Each row is a point on a landscape with many valleys, with its height.
From any point a ball rolls to the lowest of the 2 points nearest to it. It stops when none of these is lower. Distance is the straight distance between rows; heights are no part of it.
j_267 (h 8.0): [147 154  99 175  99 116 123 145 140  96 141 136 136  93 112 137 116 144
 153 110 125 117 114 131 156 148 156 122 103  86 125 148 137 139 129 141
  86 167]
j_557 (h 24.9): [ 99 116  93 117 199 197 131  91 151 116 102 128 140 111  81 119 104  73
 111 125  94 185 128 134  63 205 122 130 138 118 111 140 110  97  86 111
 134  19]
j_376 (h 70.4): [124  94 182 138 130 149 180 146 180 110  62 165 137 190 130 155 147 187
 134 145 168 112 122 123 138 113 122 111 157 132 147 105  70 110 120 132
 189 191]
j_544 (h 50.5): [136 127 143 116 158  87 142 112 121 143 121 120 148 142 110 116 101 172
 149 106 102  74 181 128  83 109 150 135 120 116 125 124 162 115  85 116
 126 155]
j_929 (h 65.6): [160 105 112 122 105 109 125 167 157 109 116  84 126 121 130 121 189 175
 141 145 117  75 160 160 129 139  87 123 130 105  73  95 141 176 128 143
 153 186]
j_288 (h 8.4): [147  88 117 169  93 104 158 152 169  66 134 129 146 161 159 161 172 164
 143  99 143  79  92 133 218  55 136 124 142 155 185 132 104 189 102 138
  86 182]
j_174 (h 53.3): [111 158 176 118 141 170 142 132  99  90 143 137 159  98 136  97 191 136
 146 124 125 110 171 134 102 129 185 143 101 125 132 118 141 123 116 148
  82 126]
j_755 (h 55.3): [117  92 168 120 124 152 148 117 138  86 137 177 129 136 164 143 170 148
 160 125 184  75 128  82 157 110 170 108 109 144 127 147  97 166 122 149
 106 165]
j_380 (h 15.1): [126 119 121 112 116 124 123 156 108 137 143 161 123 176 138 135 133 166
 131 138 184 179  91 136  79 117 108 129 148 153 154 105 148 121 130  94
 172 174]
j_857 (h 30.1): [119 120 130 125  89 129 109  92 152 102 113 156  88 119 106 108 132 137
 156 120 155 114 102 174 201 136 154 185 124 130 103 157 118 154 104 138
  72 111]
j_800 (h 56.4): [149  98 135  81 163 206 112 118 113 159 123  97 150 100 118 100 172 137
  67 150  73 171 139 136  89 169  88  95  80  96 112 153 128 108 151 104
 166  74]
j_231 (h 63.3): [136 139 157  75 140 133 114 177 128 113 106  70 169  97  97  84 164  81
 120 120  77 131 159  84  75 150 128  81 123  83  99 151 119  75 141 143
 141 107]
j_425 (h 27.4): [109 172  67 166  82 109 119 103  92 163 168 107 116 141 114 134  63 131
 139 118 140 161 131 123 105 121  81 134 156 140 134 139 147 114 131 116
 107  97]
j_419 (h 19.0): [162  84 134  96 169 118 160 113 152 121 127 125 136 173 122  94  97  98
 149 138 144 119 164 151 101 136 113 106 101 128 120  92 141 147  92  72
 187 121]
j_599 (h 60.5): [138  77 164 128 116 140 144 163 114  95  87 159 154 137 152 156 137 116
 109 154 177 111 105 170 156 151 240 168 110 134 135  96 161 137 111 126
 105 137]
j_532 (h 25.1): [134 153 140 149 129 151 148 162 119 127 155 156 109  90 120 147 103 129
  94 132  96 118 135 118 127 150 217 156 161 108 102 105 163  67 108 167
  62 100]
j_487 (h 44.5): [122 145 107 159 163 150 106  87 100 217 158 163 137 128 128 154  78 127
  84 129 105 180 128 103  74 154 158 121 155 158 151 110 131  83 100 111
 142  81]
j_533 (h 10.4): [132 113 146 175  89 121 130 157 153  83 101 158 184 129 114 157 142 148
 161 100 120 128 121 111 112 138 148 147  83  93 162 143 110 142 144 170
 128 188]
j_234 (h 19.5): [130 105 133 115 197 114  91  85 129 147 154 125 109 171 131 127 111 120
 129 117 135 123 148 124  80  86  98  76 145 182 115  90 175 190 116  92
 183 121]
j_273 (h 23.7): [142 218  90 115 118  41 145 132 114 147 141 114 136 129 111 133  92 138
 123 129  91 153 133 143 128  82  90 119 155 120 143 114 176  88 118  73
 107 113]
j_616 (h 29.2): [171 140  99  90 143  70  80 130 163 157 125  53 120 115 107 128 160 157
 127 156  95 141 122 149 128 143  38 116 148  87 104 129 106 122 153  85
 179 157]
j_972 (h 12.0): [116 131 123 124 135 105 146  98  81 155 158 147 107 171 133 136 126 159
 110 140 166 149 115 163 142  81 100 133 159 170 155  96 179 135 133  70
 141 150]
j_598 (h 58.0): [134  89 113 164  85 128 114 104 145 119 153 118 126 119 145 116 127 149
 178 116 167  64 145  99 150 122 123 178  84 151 141 136  95 183 136 165
 104 142]
j_353 (h 31.9): [ 83 134 153 176  85 159 139 120 114 114 113 142 131 126 182 134 113 132
 119 170 200 145  90 135 153 131 158 170 124 148 169  84  94 150 142 108
 145 133]
j_683 (h 36.7): [132 103  82  57 146 154  93 115 149 122 105  92 124 119 113 105 124  96
 127 151 136 162 127 118  80 165  94 103 102  84 115 140  91 136 135 101
 197 121]
j_457 (h 23.4): [166 161 148 141 169 183 136 105 115 178 170 146 114  88 113 128 133 125
 123 114  87 130 150 131 123 165 170 149 146 122  90 135 166  98 108 162
 107  87]
j_888 (h 28.8): [101 139  57 126  75 141  98 102 106 157 161  89 102 150 120 118  86 110
 110 110 113 139 144 107  76 166  60 116 153 115 102 127  96 121 146 140
 104  90]
j_559 (h 60.9): [164 134  98 131  77 123  95 131 119 169 168 105 109 130  96 138  93 158
 116 123  72 147 100  94 153 122 119 110 159  91 122 165 140  64 146 140
  76  96]
j_748 (h 62.1): [157 104 191 103 139 114 138 145 144 103 141 125 141 151 157 192 196 134
 164 122 162  89 123 144 108 132 197 143 116 147 138 133 180 175 118 138
 104 183]
j_778 (h 21.7): [162 193 114 142  95  98 184 152 128  76 143  87 132  93 144 135  80 126
 125 131 112 101 141 166 147  86  97 112  82  87  84 141 150 132 154 134
  90 150]
j_961 (h 29.0): [ 77 103 172 100 169 147 136 108 157 124  84 181 157 125  72 109 186 103
 106 114 107 161 135 108  92 204 108 149 107 113 138 151  92 113 122 118
 104 101]
j_386 (h 54.5): [136 119 191  97 170 142 172 104 124  81 117 163 136 103 145 120 165 153
 142 114 151  67 140 108 118 102 197 113 130 123 105 142 115 129 113 150
  64 175]
j_493 (h 54.6): [171 138 181 115 174 155 163 160 139 131 143 129 153 121 102 124 163 105
 142 126  97 142 148 155  90 146 141 145  75 132 118 117 144 129 163 149
 145 143]
j_529 (h 71.6): [113 113 173 105 116 163 146 119 148 135 125 172 128 133 150 138 217 110
 151 113 167 140 154 119 110 161 109 119  97 165 138 130 129 196 149 165
 175 123]
j_502 (h 36.1): [153 158 102 115 170 105 150 139 119 143 119 116 160 105 104 130  52 127
 130 147  99 184 149 126  90  99 150 100  99 101 131 119 166  90 137  80
 191 114]
j_590 (h 70.9): [123 114 175 190 110 150 162 184 156  91  95 170 117 167 113 134 125 180
 124 143 109 116 111 131 154 106 138 118 145 100 141  89  93  95 113 142
 129 195]
j_195 (h 59.9): [101  72 156 140 100 124  99  77 107  86 122 150  94 183 139 148 101 132
 165 132 164 106 114 111 176  82 162 175 159 168 144 135 111 134 130 148
 121 146]
j_107 (h 21.0): [131 136 140 115 195 156 114  89  95 165 180 173 119 120 126 119 138 118
 122 132 136 122 135 107 127 144 157 124 142 136 137 117 136 133 109 143
 119 146]
j_597 (h 47.1): [145 149 117 113 155  96 102 102 125 228 108 145 155 118 129  96  83 105
 122 105  85 157 176 110  56 113 127 149 143 118 148 142 158  84  86 132
 151 103]
j_179 (h 59.7): [169 101 143 112 107 145 118 144  88  96 103 109 149 103 153 142 130  86
 122 127 131 109 147 188 129 132 232 167 101 130 101 121 173 160  97 126
 112 109]
j_682 (h 23.2): [123 131 139 161 163 141 136 100  90 146 134 163 121  97 156 125 100 136
 145 106 164  82 120 125 177 123 196 146 147 171 128 135 153 125 106 129
 103 135]
j_716 (h 22.8): [137  88 101 120 187 102 113  61  93 136 152 153 106 130 156 126 141 127
 121 112 176 117 146 137 144  95 155  98 142 196  99 129 180 188 142 114
 151 134]
j_810 (h 30.0): [110 153  58 131 119 133  94  98 123 174 155  70  89 150 127 104 122 113
  78 122  88 128 135 157  81 160  30 103 160 147  97 110  44 135 119 100
  91  67]
j_642 (h 67.1): [103 120 144 170 142  58  99 187 153 135  90 107 149 157 150 136  85 159
 172  97 110  88 140  87 111  86 107 137 151 105 170  96 164 140  95 105
 135 149]
j_77 (h 16.0): [141  98 142 110 222 113 152  78 114 146 121 144 124 176 136 124  80 117
 132 127 108 110 164 124 110  93 127  92 161 162 132  98 143 121  98  91
 197 124]
j_696 (h 17.9): [132 126 110 115  88 119  92 189 155 119 138 115 111 188 129 129 154 138
 162 126 160 164 104 107 101 118  60 101 120 134 136 142 157 159 154 128
 159 174]
j_159 (h 66.8): [141 177 104 161 102  43 124 189 143 106 146  64 154 135 147 134 108 126
 160 122  83  87 133 116 160  73  81 141 125 145 182 139 147 158 138 119
  78 140]
j_934 (h 68.8): [ 46  90 175  78 157 169 161 124 177 111  89 190 137 169 120 131 182  97
 109  99 152 131 152  89  57 134  90 135 107 170 142 123  57 136 125 162
 138 104]
j_172 (h 55.6): [149 130 145 129 150 146  92 130 118 157 182  91 139 118 140 118 144 102
 148 147 141 130 176 123  69 139 125 143  88 152 132 119 150 160 169 139
 153 140]
j_705 (h 16.7): [ 71 127 113 146 123 155 152  84 145 127 111 197 108 130 100 137 154 138
 133 112 134 100 140 120 169 182 100 127 144 129 107 136 105 144 122 167
 125 126]
j_594 (h 10.8): [142 137 126 173  98  77 114 175 141  99 166 116 114 142 137 167 103 163
 145 109 106  74 141 132 148  96 147 140 136 101 136 117 168 142  98 145
  84 183]
j_136 (h 63.4): [180 132 178 108 126 111 120 173 139 125 141  70 158 138 157 138 189 158
 180 109 132  86 144 135  69 125 148 123  94 122 125 137 175 172 110 136
 121 171]
j_932 (h 15.8): [152 155  95 124 114 118  93 107 100 187 174 120  79 108 119  97 161 121
 100 125  91 112 102 123 168 161  97 111 183 128 106 152 122 115  91 123
  83  88]
j_522 (h 61.0): [154  98 175 146 121 100 136 132 116 127 130 147 137 156 154 174 143 154
 107 138 153 108  85 158 127 116 225 148 130 131 132 123 164 110 120 123
 102 184]
j_819 (h 69.8): [ 93 124  56  96 149 145 137 133 155  98  95 142  95 153 137 125  81  60
 104 134 147 193  96 177  71 145  83 142  94 103 135 103  78 139 113 101
 173 109]
j_661 (h 73.3): [140 150 189 137 156  86 121 162 122 151 144 118 176 130 104 137 143 117
 157 128 102 120 134 117  77 118 184 129 144 140 176 111 124  73 128 136
  98 153]
j_702 (h 56.3): [142  85 167  82 159 129 128 104 145 103 112 132 131 142 160 165 173 166
 168 114 187  83 147  90 121  72 164  92 141 166 120 182 116 172 152 161
 133 190]
j_620 (h 58.1): [ 96 110 165  94 120 177  92 119 122 100 120 108 147 108 138 126 201  27
 138 141 171 149 141 149 131 181 168 167 102 162 135 117 118 174 146 158
 119  76]
j_12 (h 73.9): [105  86 182  90  74 177  70  87 105 145 136  89 120 151 142 137 206 109
 110 141 139 144 128 105  87 192 133 139 140 133 113 127  82 138 166 158
 124 118]
j_556 (h 70.2): [108 118 103 105 149 140 151  93 174 130  99 196 114 169 125 158 126  75
 116 116 152 171 130 166  60 144  83 129  83 148 145  98  88 185 103 127
 186 102]
j_309 (h 23.1): [173 211  93 173 120  91 164 134 131 116 172  70 126  91 107 124 117 114
 146 143  77 114 159 186 152  86 100 105 109 151  90 131 152 174 152 123
  97  93]
j_931 (h 26.7): [ 80  98 128  92 160 179 139  98 161 120  85 163 145 128  91 146 107 122
 104 136 106 180  87 126  81 217 106 146 114  90 162 155 103  82  96 107
 125  64]
j_69 (h 61.6): [161 111  70 108 119 120  99 114 107 163 121  98 139 130  92 129  75 144
  92 109  69 161  95  83 107 129  90 100 143  89 146 180 125  33 117 115
 123  93]
j_998 (h 28.6): [160 139 105 120  87 136 155 175 126  97 159 121 119 116 155 181 121 111
 122 164 162 143  93 170 185 126 159 137 113 116 154 112 182 167 143 102
 144 138]
j_166 (h 34.0): [122 125 131  85 127 163 117 118 121 122 131 105 125 121 120 153 151 100
 128 139 147 147 113  87 143 139  90  97 104  84  99 195 120 115 199 178
 151 146]
j_284 (h 60.2): [104 152 107 130  84 172 139 160  99 155 163 130 115 102 110 133  85 143
 105 155 112 150 122 100 169 139 124 107 156  98 154 137 139  74 146 123
 102 102]
j_438 (h 52.1): [137 144 150 130 114 127 112 117  98 153 129 141 144  89 151  91 141 160
 139  87 111  75 176 128 108 115 198 116 120 104 112 136 150 131  81 136
  87 138]
j_282 (h 64.8): [160 133 111 122 120 124 148 162 152 102  92  92 135 102 135  82 141 130
 132 122  94  91 171 132 121 160  91 115  83  72  76 103 115 147 111 140
 166 152]
j_73 (h 27.0): [102 108 150 136 116 184 160 137 111  76 117 163 106 106 118 168 148 115
 107 138 111  98 128 134 170 192 182 170 162 124  85 109 171 125 106 170
  64  92]
j_423 (h 8.9): [122 122 140 161 131 147 165 163 131  94 133 158 113  94 153 120 130 154
 102 109 102  52 125 159 137 125 156 137 115 114  92 113 143 138  84 175
  76 168]
j_242 (h 69.4): [119 138  51  98 134 116  89 105 125 120 126 132 101 133  99 111  89 101
 103 121 133 188  79 160  70 130  47 142 110  91 123 148  73  89 130 105
 123 130]
j_270 (h 68.1): [ 87 115 117 158 133  66  97 164 142 123 129 117 133 193 131 118  78 140
 146 123 142 116 116 107 117  92  79 130 162 131 176  87  90 123 108  97
 150 174]
j_261 (h 32.7): [181 111 105  74 124 119 125 167 125 137 142 121 132 149 105 151 147 143
 101 143 125 176  84 120 109 110  93  97 127  94 127 163 193  96 150 110
 181 161]
j_110 (h 18.6): [122 125 115  99 147 157  82  92 103 199 182 141 108 125 131  97 143 131
  87 133 104 124 139  95 115 171  95 106 137 120 117 131 110 124 105 122
 128 113]
j_735 (h 21.4): [125  92 131 114 187 164 141 106 146 123 116 134 156 158  98 123 115  62
 117 132 108 168 132 158  75 158 151 105 113 138 158  89 114 126 101  77
 191  93]
j_96 (h 34.4): [183 106 107  80 159 133 121 150 111 161 131 114 142 141 111 144 121 131
  83 133  70 166 142 127  89 112 125  84 113 106 132 117 188  92 127  85
 171 113]
j_6 (h 60.4): [ 99  48 171 124 114 134 117  88 134  81  77 148 146 157 174 171 112 126
 168 104 193  99 108 123 153  64 187 167 129 189 170 166  85 154 162 178
 122 146]
j_333 (h 68.0): [ 95 104 147  90 156 172 142 118 136 129 128 158 148 170 112 113 131 115
 147 127 135 132 161 126  56 135 108 139 108 152 158 116  91 122 131 142
 152 143]
j_300 (h 67.4): [ 70 125 144 141 128 186 115 125 121  98 132 179 123 137 136  91 137 131
 153 113 167 125 129 116  88 126 121 167 117 144 150 133 103 138 144 158
 105 150]
j_757 (h 27.2): [132  94 121 152 111 164 135 126 108 142 144 148 127 135 126 165 109  98
 120 167 147 165 115 158 169 144 166 135 108 149 158 102 177 152 157 113
 152 117]
j_794 (h 38.9): [119 169  83 143 135 162 161 132 115  94 118  98 143  70 120  88 110 104
 129 128 142 141 150 128 141 122  67  89  85 104  99 145 108 146 155 141
 172 113]
j_131 (h 60.8): [121  50 147 108 117 140 138 109 147  67  19 175 134 141 133 151 115 118
 150 116 169  89 115 130 202  88 196 178 114 166 138 145 102 156 115 146
 119 136]
j_663 (h 11.0): [142 159 123 166 127  92 170 170 116 120 152 159 111 141 142 128 113 160
 101 118 101  73 102 164 161 119 147 131 164 141 117  97 147 113 102 130
  84 176]
j_22 (h 64.1): [168 141 132 111 129 134 144 153 131 144  92  65 165  69 117  74 127 120
 130 133  65 112 186 128  90 163 145 101 103  83  74 104 110 118 133 131
 172  91]
j_912 (h 70.8): [111 121 120 115 122 139 147  89 166 138 142 170  93 182 167 183 159 105
 141 112 186 134 151 135  62 135  71 125  93 172 132  97 109 220 136 165
 173 128]
j_446 (h 43.2): [117 147 106 161 140 102 122 108  95 229 145 184 117 119 126 120  83 174
 101 130 133 146 126 123 148 109 142 128 185 165 144 108 140  81 102  92
 113 113]
j_843 (h 31.3): [105  91 126 148  74 140  74 135 157 116 118 138  76 103  95 107 158 133
 156 128 134 151 107 105 196 163 158 160 100  93  94 162 108 146 152 166
  93 106]
j_694 (h 65.0): [169 139 175 133 120  68  88 166 121 128 127  58 124 117 166 128 134 159
 151 103  99  91 139 121  93 105 100 118  98  68  92 135 194 137 143 119
 131 158]
j_568 (h 66.5): [114 183  85 138 101 119  76  97 127 151 165  93  97  85 120  70 136 151
 127 148 133 159 118 146 117 134  73 148 134 156  94 141  80 142 155 118
  95 107]
j_924 (h 11.6): [112 118 157 111 122 135 162  71  98 141  77 188 120 124 177 198 159 167
  84 158 181 147  93 151 188 112 175 104 178 157 125 137 121 106 159 117
 176 156]
j_89 (h 71.9): [101 119 209 171 143 148 124 182 149  66 110 154 159 152  91 138 188 136
 152 125 109 170 106 100 102 114 192 118 117 126 164 119  92  97 133 149
  98 140]
j_543 (h 47.2): [182 160 103 134 119  89  93  93  99 180 168 116 114  75 151 126 116 143
 125 149 103 159 168 121 108  80 130 157 113 120 115 141 217 120 113 108
 120  95]
j_379 (h 21.5): [107 176  99 121 112  63 133 143 107 106 134 103 150 162  93 128 111 115
 148 140 120 160 115 152 134 118  61 111 133 136 148 134 146 112 162  73
 140 144]
j_27 (h 56.1): [103 105 124 138 139 117 153 121 144  98 153 159 131 158 167 120 117 144
 153 117 201  80 126  87 127  95 125 109 132 161 168 102  85 166 126 127
 126 176]
j_279 (h 30.9): [ 72 143 144 150  59 167 122 146  98 114 102 160 119 128 160 146 123 122
 111 153 183 205  64 139 165 157 144 162 129 112 170 134 120 105 162 112
 141 114]
j_668 (h 41.9): [118 150 105 127 131  70 162 125 139 198 154 141 114 147  91 115  94 153
 114 134 103 111 130 126 162 100 109 107 207 156 138 130 114  77  80 111
  90 111]
j_957 (h 40.5): [111 185  75 139 146 115 170 143 137 133 149 123 137 128  65 103 127 121
 139 136  93 121 139 153 159 146  96 110 173 168 112 108  96 109 103  96
  73  89]
j_186 (h 25.8): [140 192  67 155 138  97 133  93 120 156 147 118 141 147  87 150  71 152
 124 130 117 189 116 170 116 130  96 108 168 154 143 101 127  98 110  59
 141  84]
j_968 (h 68.7): [111 108 159 139 132  68  83 158 125 132 147 103 122 147 182 163 116 127
 148 123 153  88 132 107 143 114 152 173 139 114 166  98 237 127 123  96
 126 115]
j_773 (h 25.9): [149 135 121 200 107 139 135 143  92 143 167 125 113 117 128 138  80  99
 116 140  87 150 123 149 167 107 166 104 117 147 134  77 187 158 137  97
 144  98]
j_988 (h 57.5): [128 119 107 157  99  68 101 128 169 117 156  79 119 147 125 103 165 147
 155 126 143  74 142 131 157  89  87 142 111 153 144 134  83 193 132 126
 104 176]
j_639 (h 58.7): [124 111 104 162  60  92  46 111 122 111 127  63 112 129 151 117 104 115
 166 118 158 103 142 126 150 120 134 180 122 142 129 147 125 173 129 128
 102 119]
j_677 (h 37.3): [154 150  82  93 169 115 168 140 150 108 103  87 136  89 110 106  56  96
 139 128 107 126 150 147 127 113 145 113  98  74  73 143 151  85 126 126
 158 116]
j_785 (h 37.9): [127 113  74  55 150 148 100 120 140 139 117  91 100 108 128  76 118  89
  92 148 104 150 124 168 116 135  87  99 132  91 129 127 109 124  83  66
 181  73]
j_828 (h 35.3): [139  97 134  57 143 161 116 131 162 118  81  97 136 105  88 124 151 106
 117 139 112 171 107  85  89 136  85  98  87  70 105 188  71  93 184 149
 179 137]
j_13 (h 26.0): [165 122 139 164 130 127 127 129 105 144 152 122  84 106 165 109 124 115
 115 110 109  78 165 175 155  89 185 116 107 153  76 102 194 186  90 129
 120 105]
j_10 (h 48.8): [134 141 160 146 176  71 147  98 146 221  93 153 154 144 123 139  69 149
 144  99 100  98 189 118  82  93 141 136 165 138 131 133 173  97  83 142
 130 121]
j_204 (h 27.6): [149 105 123 121 137  87 133  90 117 142 140 124  83 115 141 124 109 143
 113 137 136  56 160 191 190  71 181 148 162 147  67 118 175 167  99 125
  91 118]
j_780 (h 12.8): [ 90 140 136 174  82 157 148 157 169  80  78 183 153 104 111 162 144 120
 152  99 102 158 103  89 163 156 123 154  89  96 154 168 118 133 166 202
 124 118]
j_143 (h 55.4): [183 134 190 110 180 184 136 131 111 136 153 126 146 110 114 115 218 100
  92 143  64 161 138 153  92 168 127 105  91 115  91 125 137 123 151 136
 133  91]
j_490 (h 57.4): [111 111 146 106 114 148  91 137 106 126 131 138 147 151 136 152 168  82
 148 124 184 174 107 139  86 158 167 162  90 163 170 134 132 150 169 151
 124 132]
j_822 (h 19.8): [110 157  91  97  78 102 112 136 127 111 151 119 110 172 110 132 154  95
 127 120 136 169 101 131 141 132  34 100 126 129 142 157 102 141 184 121
 139 147]
j_692 (h 31.1): [184 142  91  85 135 106 104 143 124 155 134  94 112 103  84 125 136 128
  94 141  92 145 118 135 141 120  75 117 118  67  91 165 147  99 150 124
 149 173]
j_392 (h 29.8): [134 138 128 127  73 138 140 186 123 111 114 151 133 130 151 174 141 139
 132 144 184 188  58 134 156 134 133 112 107 115 154 144 151 137 187 131
 178 164]
j_211 (h 22.1): [153 143 113 175  91 144 144 123 116 137 170 111 114 116 122 109 110 114
 151 111 122  77 163 119 167 160 118 135 139 138 107 109 154 148 113 168
 114 103]
j_504 (h 12.1): [158 104 152 184 147 127 194 139 137 105 102 125 171 120 193 186 109 167
  90 147 161  50 134 104 169  94 175 121 149 154 151  98 101 125 143 161
 136 189]
j_726 (h 24.4): [160 166  97 197 130 121 151 151 121 116 167 117  93  80 142 122 102 121
 106 130  93 139 137 189 159 108 160 109 105 126  75  96 180 174 123 125
  92  77]
j_902 (h 57.6): [110 113 146  64 140 193 147 152 149 128 100 159 133 106 124 104 188 142
  99 133 113 178 115 123 105 181  65 104  94  75 123 159 143 126 145 115
 167 105]
j_489 (h 58.9): [143  80 155  98 119 150 105  93 104 113 112 107 145 132 136 138 162  69
 144 139 169 111 174 140 140 160 198 149 124 161 104 113 148 189 114 132
 146 100]
j_799 (h 59.3): [ 88  85 111 140  60 104  45 106 104 115 149 120  80 188 120 123  75 103
 130 114 144 131 109 104 138 101 152 168 162 147 138 119 109 137 123 134
 100 105]
j_163 (h 23.6): [154 190 109 176 131 153 165 174 151 134 156 104 101  71 121  76 114 144
 151 115 120 101 140 101 171 178  88 120 147 103  78 130 126 128 111 149
  94  69]
j_498 (h 10.3): [148  47 139 155 111 133 184 130 166  86  92 123 159 125 190 197 121 169
 131 102 176  48 115 119 194  62 168 146 130 169 179 144 118 165 140 153
 105 196]
j_445 (h 58.6): [ 82 113 162 113 122 201 129 151  85 119 122 167 117 128 127 119 163 136
  97 134 108 174  93  93 129 171 106 138 131  97 146 153 168  96 137 130
 124 121]
j_530 (h 27.1): [123 169  86 105  97  63  90 145 153 156 113  28 136  96 132 106 120 121
 138 157  86 119 132 122 130 136  47  94 152 122  97 116  58 111 165 119
 156 122]
j_868 (h 69.1): [107 133  56  97 125  74  90 106 156 138 117 134  98 151  97 102  65 122
 109 131 116 157  95 144  97 119 104 166 147  96 149 138  84  66  81  90
 123  98]
j_615 (h 67.5): [103 151 125 142 102  52  94 171 108 117 170  76 117 148 163 137 116 117
 159 118 138 110 138 108 169  95  77 150 127 123 172 111 187 157 142  88
 115 120]
j_393 (h 38.0): [140 137  70  97 143  94 140 139 139  94 103  74 142 113 134  76  60  79
 152 138 138 150 152 132 113  92  79 102  93  94 125 132 117 124 136  96
 178 109]
j_222 (h 66.9): [ 88 178  95 141 118 162 136  99 114 110 161 161 109  97 122 104 115 124
 140 127 164 163 107 146 127 144  86 171  90 147 124 145  96 141 149 131
  96 114]
j_191 (h 23.3): [161 182  99 129  77  67 141 165 139 110 155  90  89 103 111 137  83 130
 117 129  73 101 127 132 154  82 110  83 147  89  67 154 128 101 141 155
  84 127]
j_797 (h 56.8): [113 140 100 149 114  63 149 148 135 118 170 122 150 163 152 127 132 141
 142 141 167  92 121 145 168  82 124 118 124 183 176 121 100 187 117  89
  82 157]
j_863 (h 69.9): [ 77  65 156  82 164 140 179 130 188 116  35 191 131 183 131 164 124 147
 110 131 160 149 121 116 122 120 121 100 156 160 147 127  57  85 146 138
 200 140]
j_271 (h 72.4): [142 103 202  59 161 158 123 107 140 155 147 128 133 156 135 141 245 108
 132 130 181 127 127 132 108 139 138 110 136 184 119 152 112 148 153 168
 130 139]
j_900 (h 73.2): [137  97 200  63 130 147  94 108 130 142 131 103 144 168 102 126 221 122
 137 124 110 138 147 117  81 175 110 112 153 132 134 138  98 116 148 145
 140 151]
j_125 (h 64.9): [145 161 103 125 142 109 125 115 133 193  88  78 124  49 127  85 112 145
 103 125  74 146 140 129 128 128 119  86 120  76  41 135 112 108 126 130
 162  65]
j_816 (h 66.1): [134 193 109 145 102 126  94 126 114 141 141  87 109  61 127  65 136 158
 136 121 133 144  97 121 168 110 108 143 130 109  79 177 105 107 159 145
  87  81]
j_108 (h 9.3): [109 132 145 143 144 144 143  64  89 158 127 177 107 155 172 153 142 151
  76 157 190 164  88 160 137  90 122 135 161 196 144  95 108 127 146  92
 165 158]
j_281 (h 18.5): [113 129  99 147 137 135 170 140 152 103 123 180 135 121  98  93 142 128
 110 131 141 112 131 118 164 155  95 114 108 122 138  99  98 154 112 108
 132 148]
j_402 (h 29.1): [136  96 136 110 120 124 158 107 135  82  99 139  88 113 136 125 141 129
 127 127 160  50 137 188 218 106 171 157 127 155  87 145 119 171 107 132
  76 130]
j_798 (h 48.7): [185 155 140 137 107 108  96  47  93 169 168 110 125 118 129 133 128 127
 152 125 125 136 168 114  93 125 175 181 133 150 122 138 189 110 107 138
 107  80]
j_243 (h 71.3): [ 97 104 170 187 126 160 100 168 159 103 100 167 123 171  96 144 124 152
 141 140 105 179 111 103 125 113 138 127 127 118 179 112  80 108 139 141
 161 167]
j_11 (h 24.7): [134  99 163 122 195 131 144  85  88 136 119 158 162 119 158 151 143 124
 111 116 176 123 127 148 141 117 216 122 130 209 129 134 167 142 142 136
 132 139]
j_319 (h 74.0): [137 143 135 144 125 124  94 121 102 153 152 121 153 145  87 140 117 119
 145 114 103 168 116  84  58 149 158 146 141 131 148 146 121  68 140 150
  97 129]
j_223 (h 25.2): [152 185 103 138  99  96 132 165 143 151 163  60 115  96 133  78 140 119
 152 139  76  99 136 115 170 140  84 105 150 101 110 116  80 129 121 136
 119 109]
j_274 (h 6.6): [134  90 122 173  78 143 179 177 166  59 122 163 128 138 179 138 170 174
  99 105 132  72 100 143 183  87 165 134 112 121 133 103 118 168  88 166
  67 191]
j_486 (h 20.3): [131 121  95 148 117 119 150 155 130 158 154 112 140 138 101 109  91  96
 128 121  98  96 156 102 144 163  92 100 122 127 147  93 138 133 115 122
 148 123]
j_575 (h 13.3): [175 162 125 124 125 124 132 124  88 135 169 156 105 117 125 117 151 134
 104 114  92 112  91 154 154 151 112 122 149  98 103 126 164  99 101 121
 106 160]
j_215 (h 45.7): [166 195 104 144 157 123 130 118 100 213 155 153 139  81 124 136  74 128
 115 127  85 177 130  95  98  95 144 136 147 118 139 144 186  88 110 133
 138  98]
j_939 (h 69.3): [ 71  75 186 113 176 173 185 119 169  90  69 199 148 174 116 114 154 130
 133 118 145 122 114  68 129 148 107 119 139 144 163 122  66 119 138 158
 156 139]
j_518 (h 32.8): [ 97 112 148 145  83 182  90 124 132 118 134 109 107 104 107 106 156 123
 131 134 108 158 113  78 142 191  79 135  98  81 103 171  86 125 178 172
 109 119]
j_921 (h 56.6): [125 130 112 135 116 138 108 154  96 139 154 102 158 108 158 124 102 112
 151 127 163 117 125 118 114 124 184 170  94 143 158 136 145 146 145 139
 127 135]
j_197 (h 68.6): [102 120 102 139 138 109 116 130 159 123  88 143 124 152 102 123  69 140
 137 137 138 153  95 140 107 139 117 142 158 104 167 102  69  78 103  94
 153 156]
j_512 (h 39.3): [118 153  69  83 141 123 127 122 127 136 131  89 126 133  77  93 149 119
 108 144  70 133 148 169 142 154  69  96 145 124 119 123 101 124  98  82
 127 102]
j_612 (h 65.5): [114 166 128 125 157 160 121 133 125 153 109  92 107  34 125  74 118 154
  99 138 109 137 131  81 118 141 109 114 109  78  58 156 125 102 161 155
 121  87]
j_848 (h 72.5): [130 111 204 162 130  98 114 157 116  86 154 113 175 148 123 159 174 121
 153 123 126 106 130 116 131  92 221 135 128 148 172 120  95 115 143 157
  71 160]
j_729 (h 14.7): [ 62 152 131 175  85 147 167 121 165 100 109 218 108 107 115 160 144 138
 133 108 148 133 100  98 196 159  90 168 130 135 164 150 112 142 125 173
 111  84]
j_542 (h 62.3): [137 112 103  63 136 158  80 123 120 139  94  86 148 127  96  93 131 108
 101 110  66 155 125  86  78 143 119  99 139  63 134 176 120  52 107 123
 145 103]
j_483 (h 13.7): [119 134 158 163 135  68 131  72 110 125  91 136 124 150 177 184 133 184
 113 157 183  99 103 161 196 107 141 132 185 164 138 138 114 110 168  98
 155 191]
j_277 (h 59.4): [105 161 144 151 136 197 163 146  89 107 135 146 116  79 120 138 113 139
 116 158 104 183 106 124 164 151 143 143 127 117 120 135 187  95 152 128
 114 105]
j_777 (h 66.0): [160 154 123 137 105  61 106 197 155 122 121  75 146 127 150 103 106 127
 157  94  99  94 139  98 134  95  80  98 123  85 132 134 152 146 106 112
 140 159]
j_321 (h 32.9): [ 86 110 176 138 149 163 130  89 101 121  79 159 116 114 157 118  96 117
 108 178 212 138  92 133 174 133 200 176 161 166 127 104  98 109 123 102
 132 106]
j_548 (h 14.2): [123 119 152 162 164  77 155 103  97 136  98 127 147 152 163 155  79 168
 123 126 163  79 136 103 159 104 149 100 172 173 135 116 131 108 143 130
 144 179]
j_407 (h 23.5): [110 154 113 150 167 186 163 108 130 115  98 135 171 124  89 125  79 104
 138 139 106 176 141 143  76 180 149 137 133 138 144 102 108  82 107 108
 151  82]

For each start below, name the point where the ball stops.
j_692: j_267
j_159: j_493
j_810: j_108
j_271: j_493
j_231: j_493
j_968: j_493
